The views of a scene show one set of named points, each view turned or mirrored, shifted and resized as a whole, with a little noise and some points left out.

Scene 1
View 1
<191>: [-9,8,-2,-6,-13,-5,-8,-7,9,5,11,2,4,-2,5,-1,-8,5,14,2,0,5,-5,-17,-18,-5,25,11,-15,2,1,2,-31]
<317>: [-3,5,0,2,-8,-9,-3,-8,9,8,10,11,8,8,7,-14,-30,5,10,10,1,9,11,-15,-17,3,25,-2,-6,1,-1,-27,-34]
<176>: [-7,21,3,6,-17,8,-3,3,10,-18,-3,0,18,1,1,-6,-4,1,-5,-12,4,9,-23,-12,-8,-2,15,8,-5,-5,0,2,-5]
<74>: [-7,10,-2,-1,-6,-4,-7,-12,7,-3,11,1,10,5,9,-11,-22,5,6,0,2,10,4,-15,-10,-1,18,2,-10,3,-3,-16,-21]
<39>: [-2,7,7,6,-6,-16,-9,-15,2,5,11,10,11,16,6,-18,-28,2,12,16,5,6,22,-16,-18,3,28,-2,-6,12,-4,-36,-42]
<10>: [-12,24,-7,-2,-5,16,-11,-9,15,1,7,2,17,-3,2,9,-16,2,6,-11,-14,12,-18,-14,-2,6,24,7,-4,-7,9,-20,-9]
<230>: [-1,-6,-17,-15,-8,2,12,4,16,-4,13,7,1,-9,28,-23,-40,18,2,0,13,19,3,-10,-10,-5,2,-7,-17,-10,-7,8,-7]
<278>: [-12,14,2,3,-15,6,-5,1,9,-5,2,0,12,-2,-4,-1,0,0,1,-9,-4,6,-23,-12,-13,-1,22,11,-6,-7,5,5,-16]
<280>: [-7,17,-4,-1,-9,9,-4,-6,11,-11,4,3,16,1,8,-6,-18,5,-2,-8,-1,14,-13,-13,-4,0,14,4,-4,-4,-1,-12,-7]
<127>: [-12,15,-10,-3,0,12,-5,-12,11,-13,5,0,19,2,12,-10,-30,3,-8,-12,-5,18,-8,-11,3,3,11,-2,3,-5,3,-22,3]
<36>: [-11,9,5,5,-22,-1,-3,6,6,-11,-3,-2,9,-1,-6,-5,8,-3,-2,-7,6,1,-24,-16,-21,-7,21,15,-6,-6,3,20,-19]
<247>: [-6,9,-5,-11,-13,-7,-8,-10,7,5,18,-2,0,-4,12,-6,-11,11,18,1,5,7,3,-19,-17,-6,21,10,-23,5,-3,6,-29]
<64>: [2,26,19,26,-30,13,7,22,16,-21,-23,18,24,8,-9,-11,1,-5,-9,-4,9,2,-35,-6,-17,4,19,1,-1,-9,-1,-5,-13]
<144>: [-15,19,-9,-2,-10,23,0,7,22,6,-2,7,15,-11,-1,15,-5,-2,0,-16,-15,10,-38,-12,-8,5,26,8,-4,-23,15,-2,-2]
<131>: [-3,4,-7,-1,-7,6,7,3,16,-7,3,10,11,0,13,-16,-31,8,-4,-1,5,15,-6,-9,-10,1,11,-5,-4,-8,0,-10,-9]
<61>: [-1,5,-4,-7,-16,-10,-1,-6,4,-18,15,-5,2,-3,21,-24,-16,15,5,0,18,13,5,-16,-12,-11,1,3,-20,6,-15,16,-19]
<129>: [-5,4,6,14,-10,2,5,1,10,-6,-7,14,18,11,-3,-15,-25,-5,-12,5,2,9,-4,-8,-17,7,22,-5,11,-8,4,-27,-18]
<217>: [-9,3,-7,-10,-4,-12,-12,-20,5,9,23,-1,1,2,12,-7,-21,8,17,6,0,8,17,-19,-15,-3,24,7,-15,7,0,-14,-36]
<165>: [-12,20,4,9,-20,15,3,11,14,-17,-8,1,19,-4,-3,-1,3,-4,-9,-16,1,7,-37,-11,-9,-3,15,11,0,-13,5,12,0]
<272>: [-3,11,-3,4,-13,11,10,5,12,-31,-4,3,18,1,15,-26,-30,9,-18,-10,13,19,-14,-6,-2,-2,-4,-6,2,-8,-9,0,10]
<160>: [-13,1,-5,0,-7,8,4,5,16,9,1,9,8,-3,0,-1,-17,-3,1,-2,-7,7,-18,-11,-19,2,26,3,1,-17,11,-5,-17]
<44>: [-6,27,8,10,-21,9,-4,7,13,-14,-7,5,21,0,-2,-1,0,-1,-1,-9,1,5,-28,-11,-11,1,19,8,-5,-9,1,-3,-11]
<70>: [-10,20,-4,0,-7,6,-10,-12,10,-1,8,1,14,2,4,-1,-15,2,5,-6,-9,12,-6,-15,-7,2,23,7,-5,-2,3,-19,-16]
<195>: [-7,1,-18,-15,4,-2,-4,-19,8,1,22,1,5,0,26,-18,-44,16,9,3,1,19,20,-14,-4,-1,10,-6,-11,4,-5,-21,-16]
View 2
<10>: [4,-8,-3,17,13,21,7,-7,-11,20,-4,3,-18,20,-6,41,3,6,7,-1,11,1,19,-4,-17,10,-1,9,-24,14,5,-2,2]
<64>: [19,4,-5,-2,8,25,13,9,1,25,16,8,26,14,-14,-9,24,7,-3,7,1,16,-2,0,-27,-37,-6,-11,-31,7,16,-24,29]
<74>: [7,-15,-1,-1,14,2,10,-11,-7,-4,-8,10,-5,9,7,34,18,-12,-12,-5,18,19,-2,1,-8,16,8,1,-16,10,5,7,-14]
<230>: [35,27,2,-4,8,9,-9,-40,-10,7,-14,7,11,10,21,25,3,-14,-34,-11,22,21,-25,-6,-6,30,18,-7,-4,5,13,17,-20]
<127>: [3,-5,-10,16,24,23,-9,-26,-9,18,-20,-1,5,8,-7,33,11,-5,-10,4,23,17,12,-2,-8,21,3,4,-30,4,1,12,0]
<144>: [21,13,2,16,0,32,7,-8,-10,34,1,-1,-11,24,-10,27,-11,25,12,-1,3,-15,15,-9,-13,4,-2,8,-28,13,16,-9,15]
<131>: [20,8,1,1,13,18,-3,-21,-1,12,-15,2,13,9,8,16,10,-7,-18,-4,19,15,-15,-3,-14,14,6,-6,-15,6,9,9,-7]
<176>: [16,4,-9,-1,4,18,8,-11,-16,16,9,13,8,14,-11,18,15,4,-8,4,6,15,8,0,-2,-4,5,-2,-37,7,15,-7,14]
<70>: [5,-16,-2,9,15,11,11,-5,-8,8,-6,8,-10,15,0,37,14,0,1,-1,12,8,9,0,-11,12,4,5,-23,12,4,3,-4]
<317>: [5,-24,8,-4,19,-3,16,2,6,-7,-15,7,-1,7,15,27,21,-14,-11,-8,19,16,-14,2,-22,14,7,-3,-2,14,1,5,-26]
<44>: [18,3,-7,3,5,18,13,-2,-11,18,12,12,5,17,-10,14,14,6,-4,2,4,13,6,-1,-10,-15,0,-3,-31,11,15,-14,19]
<191>: [17,-7,6,-9,0,-5,22,-2,-12,-7,4,19,-17,15,10,31,10,1,-5,-9,3,3,-4,-2,-3,10,12,1,-14,19,11,-4,-16]
<195>: [9,-8,-1,4,23,3,-5,-30,-9,-6,-23,5,-7,9,19,46,9,-24,-25,-10,29,22,-10,-3,-9,42,14,2,-3,8,0,27,-31]
<36>: [23,4,-4,-14,-11,6,23,-1,-15,6,12,24,5,10,-9,7,16,12,-2,2,-5,3,-4,0,12,-6,9,-5,-36,10,23,-18,6]
<39>: [-4,-38,6,-8,22,-8,22,8,8,-19,-16,11,-5,5,17,29,34,-22,-12,-7,22,22,-12,8,-22,12,7,-2,0,14,-3,7,-31]
<272>: [22,16,-17,0,16,26,-13,-36,-13,21,-10,7,35,4,-8,9,17,-10,-29,8,20,31,-6,-4,-2,10,6,-10,-33,-6,10,10,13]
<280>: [13,1,-9,8,14,18,4,-18,-12,13,-3,7,1,15,-3,29,13,-2,-9,0,15,16,4,-4,-9,10,4,1,-27,5,6,3,3]
<217>: [6,-22,7,-8,9,-13,20,-5,-10,-20,-9,18,-23,12,20,44,14,-10,-8,-12,14,11,-7,1,-3,29,14,2,-6,17,6,10,-35]
<165>: [22,15,-11,1,-1,25,9,-10,-15,27,11,11,10,15,-18,8,7,16,-1,6,-1,5,8,-2,2,-9,1,-3,-44,6,19,-17,25]
<160>: [18,3,10,2,1,17,12,-4,3,19,-12,3,1,12,3,15,-1,13,3,-4,7,-11,-8,-3,-14,13,2,-1,-18,10,13,-6,-6]
<129>: [1,-24,2,4,18,18,8,0,15,12,-28,-1,17,-1,-1,11,17,-3,2,3,20,7,-7,5,-20,12,-3,-7,-18,6,3,2,-7]
<61>: [27,11,-7,-17,3,-5,7,-29,-22,-12,6,24,7,8,11,24,20,-18,-35,-6,11,30,-16,-3,12,17,23,-9,-21,6,13,13,-14]
View 3
<131>: [1,24,13,-5,36,-13,2,-1,-11,-17,8,-21,15,-8,6,34,23,-9,-9,-9,1,6,15,1,-14,-21,-23,-12,-4,5,-6,1,-10]
<230>: [-7,33,16,-18,36,-3,12,-3,4,-20,2,-6,19,-10,5,48,26,0,5,-17,3,-11,22,2,-13,-27,-45,-15,15,26,-9,23,-8]
<176>: [17,15,6,6,9,-24,5,5,-14,-18,19,-32,22,9,9,0,-1,-22,-22,1,-5,-6,15,14,-9,-11,-14,-4,-14,-3,11,-7,-22]
<44>: [16,10,2,15,8,-28,5,1,-13,-16,19,-31,20,4,11,0,-6,-24,-24,0,-5,3,12,14,-13,-11,-2,-9,-14,-7,15,-13,-25]
<317>: [-8,9,-2,14,36,-21,2,-8,-7,-16,-3,9,4,-16,13,36,14,-20,12,-15,-10,26,10,-14,-14,-19,2,-42,0,-8,-4,-8,-21]
<129>: [9,11,1,0,48,-24,-6,-4,-23,-14,11,-29,9,-6,6,26,27,-23,-4,-5,-5,28,7,-13,-12,-14,-1,-17,-22,-14,-7,-27,-13]
<191>: [1,12,-11,12,10,-21,16,-17,6,-22,5,3,12,-5,23,26,-13,-26,-1,-12,-16,5,13,2,-10,-17,-2,-27,-1,6,13,3,-28]
<280>: [3,18,10,10,23,-19,0,7,-19,-15,6,-17,12,-5,8,16,17,-18,-11,-6,-1,3,18,6,-14,-14,-14,-18,-5,-3,2,-3,-19]
<70>: [1,16,-7,33,18,-21,3,-2,-18,-20,6,-6,8,-8,16,23,-2,-23,-17,-6,-1,12,21,8,-16,-15,1,-21,-10,-9,5,-1,-24]
<39>: [-13,4,-3,15,42,-26,-2,-4,-11,-11,-12,18,-1,-15,10,26,22,-29,24,-18,-17,30,12,-17,-12,-14,7,-57,1,-15,-3,-16,-30]
<144>: [19,22,-7,31,5,-17,6,-22,-9,-32,31,-38,29,-5,22,28,-20,-11,-53,7,9,9,11,14,-22,-24,-5,13,-18,-3,9,-1,-7]
<272>: [10,30,24,-19,33,-16,0,23,-23,-13,12,-42,21,3,-5,11,37,-13,-12,-5,6,-13,26,12,-6,-9,-39,3,-11,6,-4,-2,-12]
<217>: [-16,17,-12,24,22,-14,13,-9,1,-21,-10,31,-1,-13,22,40,-1,-27,14,-21,-17,11,21,-5,-8,-18,-2,-46,7,-1,5,10,-29]
<247>: [-6,15,-6,10,8,-17,18,-10,13,-22,-1,17,12,-4,22,25,-12,-22,7,-14,-16,-1,17,5,-10,-18,-10,-36,11,11,13,14,-28]
<195>: [-22,34,5,19,39,-3,5,8,-16,-20,-16,20,1,-20,9,52,29,-15,8,-18,2,3,35,1,-13,-19,-27,-35,13,1,-13,21,-22]
<10>: [3,19,-5,45,12,-16,-1,-6,-23,-26,15,-13,13,-12,16,26,-6,-16,-37,3,6,10,22,13,-23,-20,-2,-9,-8,-13,4,0,-18]
<127>: [1,32,6,25,31,-14,-2,14,-37,-19,4,-19,6,-11,7,31,27,-18,-27,-5,11,3,33,12,-14,-13,-23,-6,-12,-10,-5,3,-17]
<36>: [20,12,-8,-13,5,-29,19,-11,4,-17,21,-28,20,13,19,4,-19,-30,-10,-5,-22,-5,6,11,-2,-9,-4,-4,-19,7,23,-11,-23]
<64>: [32,-8,16,-11,18,-39,-8,-5,-9,-12,35,-61,34,9,-1,-16,4,-14,-22,8,-6,14,-11,1,-15,-15,-2,-6,-20,-7,11,-36,-12]
<165>: [27,17,2,-1,6,-26,9,-3,-11,-20,31,-51,26,12,13,1,-11,-21,-35,6,-3,-8,10,17,-10,-14,-12,13,-26,2,16,-11,-16]
<61>: [-5,24,9,-19,16,-17,19,12,6,-14,-4,2,12,4,7,15,13,-21,19,-19,-17,-22,26,12,1,-10,-34,-28,12,19,12,15,-26]
<278>: [14,14,-6,10,10,-24,12,-11,-5,-21,20,-22,19,5,19,13,-11,-25,-22,-5,-11,1,14,11,-7,-16,-4,-8,-16,0,18,-6,-22]
<74>: [-4,17,0,16,25,-18,5,0,-13,-18,-1,3,6,-10,11,24,12,-24,2,-11,-11,9,23,3,-9,-15,-9,-29,-2,-5,5,1,-26]
View 4
<278>: [6,4,0,-1,1,-1,-16,-7,5,-12,11,-6,16,0,11,7,0,6,6,-1,9,4,-3,-16,0,8,-5,3,-4,-7,0,18,6]
<36>: [-3,10,3,2,-2,8,-17,-7,3,-14,9,-12,16,3,7,10,7,9,0,-2,13,3,-1,-13,3,7,-9,6,-1,-7,-3,24,2]
<280>: [10,-1,0,-3,3,-11,-4,-3,2,-2,10,3,15,-3,21,3,-4,1,13,-7,5,10,-5,-13,-4,12,-3,5,-1,-10,5,14,9]
<127>: [12,-6,-3,2,4,-20,-2,-2,1,5,8,7,16,-3,28,1,-6,-2,16,-8,3,16,-6,-14,-6,16,1,5,0,-8,3,5,13]
<10>: [22,-6,-6,-1,7,-14,-15,-7,8,-5,14,4,14,-2,14,3,-11,0,13,0,6,6,-6,-20,-6,8,3,0,-8,-4,5,10,12]
<230>: [4,5,1,-20,5,-11,20,1,-4,-6,-3,20,12,-3,21,9,0,13,17,-13,-1,17,-8,-6,-2,23,-5,13,16,-12,-1,31,11]
<64>: [-11,1,10,-7,-5,-4,-21,-7,7,0,24,-21,15,11,33,0,-3,12,-2,-5,17,1,-3,-5,2,6,0,-1,-12,-20,12,26,-4]
<61>: [0,13,5,-8,3,5,11,4,-5,-12,1,9,13,-9,10,11,4,0,14,-20,0,7,2,-8,0,17,-18,17,13,-13,3,23,8]
<165>: [-3,1,1,3,-3,-6,-18,-11,5,-3,15,-16,20,6,17,12,4,3,4,5,17,14,-4,-12,-5,6,-1,2,-4,-10,3,27,4]
<217>: [21,10,-3,-9,12,2,0,4,2,-18,2,22,8,-10,3,-3,-9,10,14,-16,-7,-9,-4,-20,8,16,-15,7,1,-3,-5,4,13]
<44>: [3,1,3,-3,0,-4,-17,-6,6,-4,17,-11,15,3,19,7,-3,3,5,-2,14,4,-3,-13,-3,5,-3,1,-7,-12,9,23,1]
<129>: [1,1,4,-8,4,-11,-10,-1,3,3,11,0,12,5,32,-12,-4,19,2,-12,5,2,-8,-8,10,16,1,2,-6,-11,-3,2,5]
<131>: [4,2,1,-13,4,-13,4,-3,1,-1,6,8,13,0,26,1,-4,13,12,-9,3,12,-7,-8,1,18,-1,6,4,-13,1,18,7]
<39>: [13,7,4,-13,12,0,-2,8,1,-10,9,20,5,-7,20,-17,-13,15,10,-26,-7,-18,-5,-14,13,17,-12,6,-5,-11,0,-6,7]
<160>: [10,1,-2,-9,4,-9,-11,-7,7,-9,8,2,13,7,16,1,-4,20,5,2,8,8,-11,-13,5,13,4,0,-4,-5,-8,19,9]
<191>: [14,9,-1,-8,7,5,-9,-1,2,-19,7,8,10,-4,3,4,-4,10,9,-7,2,-5,-5,-18,4,12,-10,5,-2,-4,-2,18,8]
<247>: [16,11,-1,-10,7,7,0,2,1,-20,4,15,10,-9,0,8,-4,7,15,-12,0,-5,-2,-18,1,12,-13,8,5,-5,1,20,9]
<144>: [17,-6,-7,-3,2,-15,-20,-14,11,-6,13,-5,17,6,12,11,-6,7,8,14,15,15,-11,-17,-7,7,8,-5,-8,-2,0,27,9]
<74>: [13,3,0,-6,7,-5,-1,2,1,-8,8,11,12,-7,16,-2,-7,3,13,-15,-1,0,-4,-15,2,15,-10,8,0,-9,2,6,10]
View 5
<280>: [-10,20,-4,-7,-12,16,-3,-3,12,-6,14,7,-7,-4,1,-15,-2,-4,10,17,16,-6,-10,0,-4,8,3,-5,-17,-11,10,-7,-1]
<44>: [-6,16,-8,-10,-14,11,-3,-5,2,-16,24,32,-6,-5,4,-20,-3,-8,-4,23,9,-10,1,-4,-2,14,7,14,-6,-17,6,-4,-10]
<160>: [-5,35,5,-7,-2,6,-11,-1,12,-1,6,17,-2,-9,-2,-23,-9,-18,-8,30,-2,-11,5,2,6,8,-3,-13,-10,-1,10,-7,-5]
<10>: [-24,36,-9,-3,-10,21,3,1,14,-7,8,10,-6,-19,5,-20,-7,-10,3,15,20,-10,2,8,-3,21,0,-10,-15,-17,19,-10,-2]
<70>: [-18,26,-5,-5,-15,14,-3,2,19,-3,4,13,3,-13,1,-12,-1,-6,8,19,18,-9,0,9,0,10,6,-7,-18,-18,19,-8,2]
<230>: [16,16,11,3,2,18,-4,3,24,9,11,-26,-13,10,-7,-19,-8,3,7,25,-4,-3,-23,-4,-1,-14,8,-12,-20,21,0,-1,18]
<191>: [-4,24,2,5,-14,9,-7,9,24,5,-3,24,7,-14,1,-19,4,3,-3,30,2,-14,9,17,0,-2,15,0,-11,-6,11,-4,13]
<61>: [15,-1,4,6,-20,13,-7,11,28,12,5,3,-2,4,-1,-9,14,23,16,23,8,-8,-15,12,-5,-21,24,7,-23,5,0,4,27]
<272>: [11,3,-2,-16,-9,14,-11,-12,1,-9,28,-4,-21,17,-2,-12,-7,-4,19,13,13,5,-32,-18,-2,1,0,-2,-20,-3,-1,-1,-7]
<195>: [-4,21,10,0,-10,20,-2,9,39,12,-4,-27,4,-2,-7,-3,-2,3,26,12,17,0,-16,10,-1,-12,5,-22,-36,3,17,-6,21]
<247>: [-2,20,2,9,-17,14,-2,14,31,11,-3,13,4,-11,2,-17,8,13,2,27,6,-16,4,19,-3,-10,22,2,-14,0,9,-1,25]
<131>: [3,17,6,-8,-4,14,-8,-2,18,-3,14,-5,-5,6,-9,-13,-9,-11,7,21,4,-1,-12,-6,2,-2,0,-9,-21,3,10,-4,3]
<278>: [-6,23,-6,-3,-14,6,-8,1,5,-3,10,34,-7,-8,7,-22,-1,-3,-5,26,9,-13,4,6,-1,9,6,0,-6,-13,5,-6,-4]
<39>: [-10,11,8,-8,-21,8,-14,11,47,1,-11,8,32,-6,-18,12,3,-9,16,23,10,3,12,10,5,-14,8,0,-37,-16,27,0,21]
<317>: [-7,19,8,-6,-13,10,-11,8,40,3,-6,4,22,-6,-14,0,-2,-11,7,25,5,0,8,8,7,-9,3,-6,-31,-9,23,-3,15]
<64>: [-1,4,-8,-23,-13,6,-11,-15,-5,-29,33,40,-1,7,-8,-16,-8,-23,-13,27,-2,0,7,-21,2,13,1,26,-7,-19,8,0,-18]
<176>: [-4,15,-9,-6,-18,10,-4,-6,1,-9,19,27,-12,-2,5,-18,0,-3,4,21,14,-9,-8,-4,-4,10,9,6,-11,-14,2,-4,-7]
<129>: [-6,16,6,-21,-10,1,-20,-4,19,-11,8,15,11,2,-15,0,-6,-25,7,21,5,7,4,-9,11,-1,-8,-6,-28,-14,16,-4,-8]
<144>: [-18,45,-10,-4,-2,16,4,-5,-1,-11,18,21,-18,-18,12,-36,-15,-17,-12,24,10,-17,5,0,-3,30,-1,-11,0,-9,9,-12,-14]
<217>: [-9,24,6,6,-18,13,-7,17,41,13,-14,6,16,-14,-5,-6,7,7,9,25,10,-9,9,23,1,-13,14,-8,-26,-3,18,-3,26]

In a view up to two points have been moved. Name them for each view, in the order of its rows, or write none.
view 1: none
view 2: <129>
view 3: <44>, <280>
view 4: none
view 5: <61>
